Each scene shows the same named points in several views. A view is turned or mirrored, and shifted as a whole, has a little noise and may leave points out.

Scene 1
View 1
z17: [-21   9  -1   1 -20   9 -13  17   1 -16  -4  11   5   2  -8  12   7   4
  -1 -19]
z134: [  7  32   3  12 -44 -15 -18  17  -3   6   4   2  -4  -6   2  31  13  21
 -16 -32]
z329: [ 20  35   8  16 -38  -3  -1  23  -6  16   5 -16 -10   2   4   6  -2  28
 -12 -14]
z61: [-11  19   4   7 -14   7  -5  17  -1  -5  -1   3  -2   2  -8   7   2  11
   0 -10]
z620: [-35   2   4  -1  17  27   4  15   0 -21  -7  10   2   7 -21 -14  -6  -2
  15   7]
z45: [-22  12   6   4  13  20   5  14  -2 -11  -4   4  -3   5 -19 -11  -7   6
  11   7]
z423: [-28  31   9  10  25  -6  -7  -1  -5 -11   1  23  -5 -14 -27  24  11  10
   7  -6]
z242: [  2  29   9  12 -11   5   4  17  -6   5   1  -7  -9   1  -8  -1  -4  21
  -2  -3]
z217: [-20  -8  -6  -5 -40  25 -11  29   5 -19  -8   2  11  15   1  -6  -3  -3
   1 -18]
z482: [-15   3   3   1 -12  28   4  25   0 -10  -5  -6   1  13  -8 -20 -11   5
   7   1]
z170: [ 11  21   3  10 -48   5  -6  28  -2   7   1 -13  -4   7   7   3  -1  20
 -11 -19]
z41: [-15   3  -1   0 -26  20  -5  25   2 -12  -5  -1   4  10  -3  -7  -3   4
   0 -11]
z302: [-24  16   5   5   6   8  -5  10  -1 -13  -3  13  -2  -2 -18   8   3   6
   6  -6]
z239: [-37 -11  -7  -8 -23  23 -16  21   7 -29  -9  17  14   9  -7   5   4 -10
   5 -20]
z209: [-33   3   4   0  18  27   5  14  -1 -20  -6   7   1   7 -22 -17  -8   0
  16   9]
z223: [-20   0   1  -1  -7  28   4  24   1 -14  -6  -3   2  13 -10 -20 -10   2
   9   2]
z556: [-18  31  11  12  21   0   1   4  -7  -4   1  11  -8  -8 -23  11   3  15
   7   2]
z615: [-13  -8  -6  -4 -48  27  -9  33   6 -14  -7  -6   9  18   6 -12  -6   0
  -3 -19]
View 2
z620: [ 16   7  -5   6   8 -15   6   6  11 -14  -1   9   5 -32  20   4  25   7
   4   5]
z217: [-10   1 -18 -13 -14 -22  -6 -27 -18   3 -12  -5 -19 -14  12  -6  23  15
  -5  10]
z17: [-12  -4 -15  -3  -3 -20 -12  -4 -18 -12 -12  15 -13  -3  19  -9  13   6
  -2  12]
z302: [ -3  -3  -7   6  10 -16  -7  18  -4 -22  -6  26   2  -5  21  -6  12   0
   4   9]
z242: [-18 -11  -2 -21   1 -13  -4  10   4 -14  -9  20  13  21  -2  -9  22   5
   7   1]
z423: [ -4  -6  -5  15  19 -14 -11  36  -3 -33  -6  40   6   1  28  -8   4  -5
   5  11]
z45: [  7   2  -2  -3   8 -13   4  11  12 -15  -2  14  12 -16  13   1  25   5
   5   2]
z329: [-37 -18  -5 -38  -8 -15 -11   0  -5  -6 -15  20   7  44 -12 -15  22   8
   5   1]
z134: [-43 -21 -15 -21  -8 -19 -25   2 -29 -13 -21  30 -11  43   5 -22   5   3
  -1  12]
z615: [-14  -1 -17 -22 -19 -20  -5 -33 -16   7 -13  -9 -18  -8   5  -7  27  17
  -4   7]
z41: [ -9  -1 -11 -14  -8 -18  -4 -14  -8  -3 -10   2  -7  -7   9  -5  24  12
   0   6]
z482: [  1   3  -6 -16  -5 -15   5 -10   7  -3  -5  -1   3 -14   4   0  33  13
   3   1]
z61: [-14  -7  -9 -11   0 -17  -8   4  -7 -14 -10  18   0   9   9  -9  18   6
   2   7]
z556: [ -3  -7  -1   3  15 -13  -5  31   5 -28  -4  34  16   6  17  -6  13  -3
   8   6]
z170: [-33 -15 -10 -35 -14 -18 -12 -13 -13  -1 -17  10  -4  32  -8 -14  23  11
   1   4]
z209: [ 16   7  -3   3   9 -14   7   8  13 -15   1   8   9 -32  19   5  27   7
   5   3]
View 3
z615: [ 15 -12  -9  16  25  36  11  -3  12 -21  17 -18 -16  42   3  12  20  15
  28 -13]
z242: [ -9 -10  -3  -1  -2  15  16  -7   5  -7  -4 -14 -10  10  18  -5  13  17
  -8  14]
z17: [ 12 -12   0  19   4  25  -1  -3   3  -6  21 -21 -11   1   7   9  12  13
  17  -4]
z45: [-19  16  -7   4  20  15  -1   8   2  -4  14 -13 -20  -6   3   7   6  23
  -1   7]
z134: [ 25 -45   9  13 -29  23  16 -19   6  -6   2 -23   4  12  27  -7  19   5
   8   6]
z209: [-20  25 -10   8  30  17  -7  13   1  -5  22 -13 -25  -9  -5  13   4  25
   5   3]
z170: [ 12 -30  -3   5  -5  27  25 -15  12 -17  -4 -17  -4  37  21  -4  21  12
   7   5]
z302: [ -5   1   2  11   0  14  -5   3  -2   2  17 -17 -13 -21   8   6   5  17
   2   6]
z223: [-11  12 -12   7  31  24   4   7   7 -12  15 -13 -22  16  -1  11  11  23
   9  -1]
z482: [-10   9 -13   5  28  23   7   4   8 -14  11 -11 -22  22   2   9  12  22
   8  -1]
z329: [  3 -31  -1  -1 -13  19  29 -17  10 -13 -14 -15  -3  31  28 -12  20  13
  -6  14]
z556: [-14   3   3   4  -6   7  -1   1  -3   4   9 -15 -12 -29  14  -1   2  17
 -11  16]
z217: [ 15  -9  -7  20  23  35   4   0   9 -17  23 -20 -17  29   0  15  16  15
  30 -14]
z239: [ 18  -3  -3  26  20  32 -10   5   3  -7  35 -22 -17   4  -5  20  10  15
  33 -17]
z620: [-18  24  -9   9  29  17  -8  13   0  -4  23 -13 -26 -10  -4  14   4  24
   6   1]
z41: [  5  -5  -7  12  18  27   7  -1   7 -13  15 -17 -16  22   5   9  14  17
  16  -4]
z423: [ -6  -1   8  11 -13   7 -10   2  -7  10  17 -18 -10 -44  13   2   0  15
  -6  13]
View 4
z41: [-18  -8  11   4  11   4   5   0   3   0  -8  10  -7 -18  -8  12 -10 -13
   6 -11]
z223: [-12   1  14  -6   1   3   9  -7  11  -1 -11  -1 -11 -19  -3  18 -11 -17
   1  -8]
z239: [-35  -7  10   1  29  19  19   5   6 -12 -11   2  10  -8 -13  21  -9 -30
  24 -12]
z242: [  1 -11   5  12   7  -3  -3  -1  -2   8  -9  23 -18 -15  -5 -13 -16  15
   1   1]
z45: [  0   7  12  -6   3   9  16 -11  14  -4 -16  -2 -11 -11   2   5 -18  -1
   5   9]
z556: [  8   0   3   4  15  15  16  -7  10  -3 -18   9 -10  -1  -1 -20 -25  20
  16  23]
z61: [-11 -11   5  10  17   7   5   3   0   2 -10  17  -7 -12  -8  -6 -15   4
  11  -1]
z620: [ -6  12  15 -12   5  15  24 -12  19  -8 -17 -11  -6 -10   2  13 -17 -13
  10   8]
z329: [ -6 -27   2  25  10 -12 -18   9 -15  16  -2  41 -19 -22 -12 -19 -12  19
  -3 -12]
z209: [ -3  12  14 -13   2  13  22 -14  20  -7 -18 -11  -9 -10   2  13 -17 -12
   7   8]
z134: [-21 -34  -3  31  35   5  -9  19 -20   7  -4  44  -2  -8 -20 -24 -15  18
  17  -9]
z615: [-34 -18  12   8  13  -2  -2   8  -4   2  -2  14  -3 -25 -15  25  -3 -29
   5 -30]
z217: [-34 -14  12   6  18   5   4   7  -1  -3  -5  10   1 -19 -15  23  -4 -29
  10 -24]
z302: [ -5  -1   5   2  21  19  18  -3   9  -7 -16   6  -3  -1  -4  -9 -21   6
  19  14]
z170: [-18 -28   4  23  14  -9 -16  11 -15  13  -1  36 -12 -23 -14  -5  -8   3
   0 -20]
z17: [-23 -13   5   9  27  14  11   6   0  -5 -10  14   2  -8 -12   3 -13  -8
  19  -5]
z482: [-11  -1  14  -2  -1  -1   5  -6   9   2 -10   2 -13 -21  -3  16 -10 -15
  -2 -10]
View 5
z302: [ -1   0  -2 -24  -4 -14  -9   4  -4   6 -17  -5   1 -10  12   5  -1   5
  -8 -18]
z423: [ -3  -8  -8 -41  -8 -20 -13   9  -6  16 -22  -3  -3 -21  15  20  -5  -1
 -15 -24]
z61: [  8  -5  -1 -17  -8  -4  -9   5 -11 -11 -18  -2   4   5   4 -12   8  10
 -12 -12]
z620: [-14  21   4  -4   0 -15  -2  -1   8   8 -13 -26   0 -14  18  -1  -9  11
  11 -14]
z615: [ 14   9   9  14  -2   4  -6 -11   0 -25  -3   5  18  23  -1 -38  20  16
   6   3]
z170: [ 22 -15   1 -12 -13   8 -10   8 -24 -34 -21   7   9  25  -8 -33  22  16
 -22  -6]
z217: [ 10  10   8  10   0  -1  -7 -13   4 -16  -1   8  18  17   3 -29  16  13
  10   0]
z209: [-14  23   5  -1  -2 -12  -2   1   5   4 -15 -31  -2 -11  16  -5  -9  14
  10 -12]
z329: [ 21 -21  -2 -22 -17   9  -9  17 -33 -34 -32  -1   1  22  -9 -29  18  17
 -32 -10]
z242: [  7  -8  -2 -20 -13   1  -7  16 -22 -19 -30 -15  -3   6   1 -15   5  15
 -22 -14]
z45: [ -8  15   3  -9  -5  -9  -2   6  -3  -1 -21 -28  -3  -7  13  -7  -7  14
   0 -14]
z556: [ -3  -4  -5 -33  -9 -14  -9  14 -13   5 -28 -17  -7 -14  12   9  -6   7
 -17 -23]
z482: [ -1  17   7   6  -5   1  -1   1  -4 -15 -16 -24   3   7   6 -25   2  19
   5  -6]
z134: [ 27 -30  -7 -34 -14  -1 -18   6 -25 -21 -18  31  12  17  -7 -15  26   4
 -32 -12]
z239: [  5  10   4   0   2 -12 -11 -16  12   0   4  14  18   3   9 -12  12   4
  12  -5]
z223: [ -4  19   7   7  -3  -3  -1  -1   0 -11 -14 -24   3   4   8 -21   0  18
   7  -7]
z41: [  7   7   5   1  -4  -1  -6  -4  -3 -15 -10  -3  10  12   3 -24  11  14
   1  -5]

In a view up to two points have been moved. Name them for each view, in the order of its rows, or write -.
view 1 -> z302
view 2 -> -
view 3 -> -
view 4 -> z41
view 5 -> z620, z239

Scene 2
View 1
z866: [ -2  -6  -8  14  10   1  -4   4 -10   4 -21  10  11  -1 -21  -5   6 -19
   0 -10]
z111: [-17  14 -12   0   9  -7  -4 -18   5 -13  -6   8   8   0 -36   9  18  -3
   8   6]
z834: [-16   8 -10  -6  14  -4  -1  -6   0  -8  -4   7   8   6 -21   2  19   1
   0   1]
z16: [  9 -21  -6  29   8   6  -5  17 -20  16 -34  11  11  -5 -16 -13  -4 -35
  -2 -21]
z741: [ -5 -13  -4   1  19   5   2  20 -17   9 -15   8  10   8   2 -14   9 -10
 -13 -15]
z530: [ -9   2  -3  17   5  -4  -1 -11   1  -6 -17  12   8  -1 -37   8   3 -23
   6  -3]
z536: [-17  -9   5 -16  27   3  13  21 -10   0  -1  10   6  22  13  -8  13  -2
 -22 -13]
z940: [ -8  -5  -3   8  13   0   2   4  -7   0 -15  10   8   4 -17  -2   7 -17
  -4  -9]
z13: [-14  -9  16  14  10  -2  16   0   3  -7 -13  19   2  16 -21  10  -7 -34
  -9 -11]
z163: [ -3 -12  -5   8  16   4   0  16 -16   8 -18  10  10   5  -5 -11   7 -16
  -8 -15]
z59: [-21  -8  18  -3  18  -1  21   7   2  -9  -3  17   0  25  -5   7   0 -22
 -18 -11]
z499: [-20   0  -5 -25  28   2   6  16  -9  -2   4   6   8  20  12 -10  24  13
 -19  -6]
z353: [-18  -2   5  -6  19   0  11   6  -2  -6  -3  13   5  17  -6   1  10  -9
 -13  -8]
z599: [ -3  -4 -16   2  16   4  -7  10 -14   6 -16   5  13  -1 -11 -11  17  -3
  -3  -9]
z212: [-22   2  -2 -22  25   0   9  10  -5  -6   4   8   7  20   4  -4  21   8
 -16  -4]
z368: [-26  12  -3 -21  21  -5   7  -5   5 -15   7   8   5  16 -11   6  23   9
  -8   4]
z480: [ -2   0 -16  13   8  -1 -10  -3  -9   2 -21   6  12  -8 -30  -4  11 -12
   7  -5]
z784: [-30   4   9 -24  25  -2  18   6   4 -13  10  12   2  28   3   5  17   3
 -20  -3]
z433: [-11  13 -16   4   7  -5  -9 -18   2  -9 -11   6  10  -6 -40   7  18  -5
  12   5]
z777: [-10   1 -10  -3  16  -1  -2   3  -7  -1  -9   7  10   5 -14  -4  17  -2
  -4  -4]
View 2
z16: [  3  14  -6  -8   6  -7   0  10  24 -11   8  15 -16 -42  -3  -6 -35 -20
  -4  -6]
z536: [ 28 -13   2   7  22  12 -13  -2  11  -9 -10  12  17 -32  19 -30 -13  27
  19 -13]
z834: [  1  -5  -2  20   5  25  11   6   4 -21   8   2  12  -9  12 -14  -8  23
  -3  -2]
z530: [ -9   3   7   7   4  16  20  18   8 -25  12  -2   0 -11   2 -12 -27   1
 -19  -3]
z111: [ -8  -2   1  21   1  29  23  12   1 -28  15  -4  10   1   9 -11 -10  20
 -15   1]
z866: [  0   6  -3   4   5   8   7   9  15 -17   9   7  -4 -26   3  -9 -23  -1
  -6  -4]
z480: [ -7   9  -8  12  -3  13  14   8  12 -20  16   6  -4 -18   2  -3 -15   2
 -10   2]
z777: [  6  -2  -6  15   6  18   4   2  10 -16   7   8   7 -19  11 -12 -10  18
   3  -3]
z353: [ 14 -11   8   8  17  17   0   7   8 -17  -4   5  15 -20  14 -26 -19  21
   5 -11]
z499: [ 26 -14  -6  18  15  20 -11  -7   7 -10  -6  12  21 -24  22 -24   1  38
  21  -8]
z599: [  7   5 -14  12   2  11   0   0  14 -13   8  12   0 -27   8  -7  -9  11
   6  -1]
z368: [ 10 -16   5  22  12  32   8   4  -1 -22   2   0  24  -5  19 -25  -3  40
   3  -5]
z212: [ 21 -15   0  17  16  22  -5  -2   5 -13  -5   7  21 -20  21 -27  -5  36
  15  -9]
z13: [  6  -6  22  -5  22  11   9  21  10 -22  -2   0   8 -21   6 -30 -41   1
 -13 -15]
z784: [ 24 -23  11  15  24  26  -5   2   2 -16 -10   4  29 -15  24 -36 -10  42
  14 -14]
z59: [ 17 -14  21  -1  27  14   0  15   8 -18  -8   2  16 -22  15 -36 -32  16
   0 -17]
z741: [ 17   1  -6   4  11   4  -9   0  17  -9   0  14   2 -37  10 -16 -17   9
  12  -8]
z163: [ 12   4  -5   2  10   4  -4   3  17 -11   3  13  -2 -35   7 -13 -21   2
   6  -7]
View 3
z212: [-11   8   9 -10  20  -4  12  -3  18 -22  20  -6  18  -2   2  21  -8  -8
  32  26]
z599: [  8   5   8  10  -5   5  -3  -3   4 -16  14  -2  10  -2  10   8   4   0
   7  23]
z353: [-14  -3  12  -7  10  -1   9   6  19 -21  10  -2  18 -11   5  16 -11  -6
  16  13]
z741: [  3  -6  21   3  -4   5  10  -6   4 -18   9   3   4   2  12   8  -9  -1
  14  20]
z530: [ -8  -3  -1   9  -6   4 -14  20  16 -13   4  -1  22 -30   9   9   5  -3
 -17   0]
z480: [  6   5  -1  15 -11   6 -15   9   6 -13  10  -1  15 -17  11   7  12   0
 -11  13]
z13: [-21 -19  17  -5  -1   1   6  19  21 -17  -6   4  17 -27   8  10 -16  -4
  -7  -7]
z536: [ -9  -4  23 -11  14  -2  20  -6  14 -23  12   0  10   4   5  17 -18  -5
  33  23]
z163: [  4  -8  19   7  -9   6   5  -1   3 -16   5   4   4  -4  12   6  -7   1
   5  15]
z16: [ 11 -19  25  17 -28  11  -2   2  -4 -11  -6  10  -3  -9  18  -5  -5   5
 -16   4]
z940: [ -3  -4  10   6  -4   3  -1   7  11 -15   6   1  12 -15   9   8  -2  -2
  -1  10]
z777: [ -1   6   4   4   3   2  -3   2  11 -17  15  -4  16  -9   6  13   3  -4
  10  20]
z111: [-10  15 -15   7   7   0 -17  19  21 -15  16  -9  31 -28   3  17  14  -7
  -4  12]
z784: [-24   4   9 -18  28  -6  16   4  27 -25  16  -7  25  -9  -1  26 -14 -10
  34  19]
z59: [-23 -15  20 -13  12  -2  16  12  23 -21   1   1  17 -17   4  16 -21  -7
  14   3]
z368: [-17  15  -5  -9  24  -4   2   9  25 -21  22 -11  30 -15   0  25   0 -11
  23  21]
z433: [ -4  14 -16  13  -1   3 -23  20  16 -13  16  -7  28 -29   6  13  19  -4
 -14  11]
z834: [ -7  12  -5   2   9   0  -7   9  18 -18  18  -7  24 -17   4  16   7  -7
   8  18]
View 4
z499: [  9   0 -37  22   2 -32 -11   8   8   4 -13  34  12 -10 -17 -24 -17   1
   8  29]
z536: [  7  -7 -24  20  11 -23 -17  15   9   9 -12  36  -3  -8 -22 -23 -12   9
  10  24]
z784: [ 10 -23 -29  26  11 -29   2   3   3  17 -20  31  17  -7 -20 -15 -11   1
  18  21]
z480: [ 18  17  -1   1  -5 -19   2   1  -2  -9  11 -12  -4   0  -5  -3   4  -2
  -1   1]
z433: [ 21   9  -5   4  -7 -23  20 -10  -6  -4   7 -21  15   1   0   3   5 -11
   5  -3]
z16: [ 12  15  16  -2   8  -4 -20  17   4  -6  13   0 -37   3 -15 -10   9  14
  -2  -2]
z866: [ 15  11   2   3   2 -15  -7   7   1  -4   8  -3 -14   1 -10  -7   4   3
   1   1]
z777: [ 14   8 -16  10  -1 -25  -2   3   2  -2   0   7   4  -4 -10 -11  -5  -1
   5  12]
z111: [ 20  -1 -11   9  -4 -26  21 -10  -6   2   0 -12  20  -1  -3   2   2 -11
   9   1]
z834: [ 16   1 -18  12  -2 -27   9  -3  -1   1  -3   1  15  -3  -8  -6  -3  -6
   8   9]
z212: [ 10  -6 -31  21   4 -30  -5   5   6   8 -13  28  13  -8 -16 -19 -13   1
  11  22]
z530: [ 17  -4   7   6   5 -14  10  -1  -5   4   4 -10  -4   3  -9   2   9   0
   9  -6]
z940: [ 13   3  -3   8   5 -17  -3   6   1   2   2   3  -8  -1 -12  -8   2   3
   5   4]
z163: [ 10  10  -5   7   5 -15 -17  14   5  -3   4  13 -19  -2 -15 -16  -1   9
   1  10]
z59: [  9 -27  -5  19  19 -15  -3   8   1  19 -13  23  -7  -1 -22 -10   1   9
  19   8]
z13: [ 13 -22  12  12  18  -8   2   7  -2  16  -4   7 -15   4 -19  -2  11   9
  16  -4]

In a view up to two points have been moved. Name them for each view, in the order of its rows, or write -.
view 1 -> z433
view 2 -> z784
view 3 -> -
view 4 -> z16, z530

Scene 3
View 1
z283: [-17  -3  -2  20 -12  -7 -24  15  -5  17   0   8   1   3   2  12  -3  13
  -2  11]
z836: [-15  -9  -1  18  -8 -14 -19  27  -5  22   1   0   3 -12  -2  22   0   8
 -11  13]
z249: [ -8  15  -3  13 -22  15 -30  -5   0  -6   1  23  -3  28   6 -13  -5  21
   9   5]
z737: [-26  -8   0  24 -11 -13 -26  18  -8  25  -2   7   4   3   7  21  -5  11
   2  11]
z269: [ -4   9  -7  11 -20   8 -15  10  -5  -4   0  21   3  -4   6  -5  -9   9
   2   5]
z750: [ 17  16 -12  -2 -21  17  -1  16  -1 -21   2  21   3 -23  -2 -16  -4   5
  -8   4]
z807: [  0   6  -7   8 -16   5 -14  16  -3  -2   1  14   2 -10   0  -1  -3   9
  -5   7]
z190: [ -6 -20   0  13   2 -28  -6  52  -4  36   5 -20   4 -46 -19  43  12  -1
 -34  20]
z31: [ 11   2 -10   2 -13   1   1  31  -3  -1   2   7   4 -40  -7   6  -1   0
 -19   9]
z759: [  3   8 -11   7 -19   7  -7  17  -6  -8   0  21   6 -22   5  -5  -9   3
  -2   4]
z273: [ -5  -1  -7  12 -14  -4  -8  24  -8   6  -1  12   6 -26   2   9  -7   3
  -6   8]
z312: [ -9   2   2  15 -10   1 -29  13   3  13   4   2  -5  16  -7   8   8  19
 -11  13]
z539: [-16  -8  -1  18  -8 -13 -19  26  -6  23   1   0   2 -11  -4  22   1   9
 -10  13]
z346: [-22 -13  -1  22  -7 -20 -19  29  -9  29  -1   0   5 -16   1  28  -2   7
  -8  13]
View 2
z836: [-11  27 -18  12 -16  12  -3  -3  20   5 -10  10  -9  -2   9   6  -6  -2
 -10  -7]
z249: [-19 -11  22 -11  -1  -1  -3 -10 -12  -7   1 -16   0  16  17   1 -20  30
 -11  -6]
z283: [-15  17  -6   6 -13   9   0  -6   9  -1  -7   2  -4   1  11   6 -13  10
 -11 -10]
z190: [  0  49 -37  28 -22  14 -17   8  47  19 -16  29 -26 -10   5   4  12 -34
 -11   0]
z807: [-12   2  -5  -1  -1   6 -11  -5   2   7   3   3  -9  14  16  -6  -4   5
  -5   5]
z312: [-12  13  15   6 -14  -1  -8   0  14  -1 -11  -5 -12   5  11   6 -14  11
 -17 -10]
z539: [-11  27 -16  13 -17  12  -3  -2  20   3 -10  10  -9  -3   9   6  -7  -2
 -10  -8]
z273: [-10  12 -23   4  -4  14  -8  -6   6   8   2  12  -8   8  15  -5   0  -3
  -2   5]
z31: [ -4  10 -22   5   1   9 -22   1  12  19   5  16 -19  14  17 -13  10 -15
   0  17]
z759: [-11  -3 -13  -4   5  10 -12  -8  -5  10   9   7  -7  17  19 -11   0   4
   1  12]
View 3
z807: [ -8  -8  -7   2   0  14 -18 -15  21 -13  -5  -2  -7   1   9   4  -1   2
 -16  -5]
z346: [-19 -12   3   2 -18 -22 -37  -8  -4   0  -6   1  -1  -2  27  -3  -7  13
  -2  -3]
z273: [-18 -13  -4  10  -6   5 -19 -13   6 -13 -12   2  -2   1  12   4  -9   2
 -10   1]
z312: [ -1   2  -4 -14  -8  -2 -34 -11  29   2  10  -5 -11  -4  22  -3  10  10
 -17 -15]
z31: [-21 -12  -2  22  -7  21 -13  -9   3 -13  -9   8   1   3  14   3 -14   0
 -34   2]
z190: [-35 -11  16  25 -34 -18 -38   3 -26  10  -1  15  11   0  45 -12 -22  16
 -38   2]
z283: [ -7  -7  -5 -10  -9 -10 -32 -13  18  -4  -1  -4  -8  -3  18   1   4  10
  -1  -9]
z836: [-17  -9   2   1 -15 -13 -34  -8   4   0  -3   2  -2  -2  26  -2  -6  12
  -9  -5]
z737: [ -9  -8  -2 -11 -11 -21 -37 -12  11  -3  -4  -5  -7  -4  21   0   2  13
  10  -8]
z539: [-16  -8   2   0 -16 -14 -35  -8   5   0  -2   1  -3  -3  27  -2  -4  13
  -9  -6]
z249: [ 10   0 -17 -23  10  14 -21 -21  49 -14   2 -13 -20  -3   1   7  17   1
   0 -15]
z750: [ -7  -9 -13  13   8  40  -2 -18  26 -22  -9   2  -7   3  -1  10  -5  -7
 -31  -1]
z269: [ -5  -8 -11  -4   5  15 -16 -19  26 -17  -8  -6 -10   0   2   8   2   0
  -5  -5]
View 4
z539: [ -7  23   1 -28 -11   3   0  12 -11  -9 -14  -6  14 -22   1 -19   8  11
   7   0]
z759: [  4  -8   7 -13  -7 -22   2  -8  -2 -19  -8  -5 -12  -9  -8  -1   4  -9
  14  -6]
z737: [-10  15   4 -25  -5   1  -4  13  -2  -2 -29 -15  10 -22  -4 -29   7  13
   7  10]
z836: [ -5  23   2 -27 -12   3   0  13 -10  -8 -13  -5  13 -21   1 -18   7  10
   9   0]
z283: [-10   9   5 -24  -3  -5  -4   8  -7 -12 -26 -15   6 -21  -8 -21   5  11
   4   3]
z273: [  2  12   4 -21 -13  -7   3   3  -4 -10  -3   0   1 -14   0  -9   6  -3
  16  -2]
z190: [  1  53  -6 -39 -29  21   7  22 -25  -9  18  18  30 -24  19  -6  11   8
  14 -13]
z269: [ -3 -11   8 -13  -2 -21  -1  -5  -2 -18 -22 -14 -10 -13 -13  -9   3  -3
   9  -3]
z807: [ -2  -2   5 -17  -5 -17   0  -4  -9 -21 -15  -9  -5 -14 -10  -6   3  -1
   8  -8]
z312: [-15   8   3 -24   1  -7  -7   5 -20 -26 -31 -18   8 -24 -12 -16   1  17
  -8  -8]
z750: [  5 -16   6 -10  -5 -31   3 -16 -11 -32  -2  -2 -18  -6 -13  10   0 -13
  11 -19]
z346: [ -5  28   2 -29 -15   8   0  16  -6  -1 -13  -4  15 -23   4 -23   9  10
  13   5]

In a view up to two points have been moved. Name them for each view, in the order of its rows, or write -.
view 1 -> -
view 2 -> -
view 3 -> -
view 4 -> z273
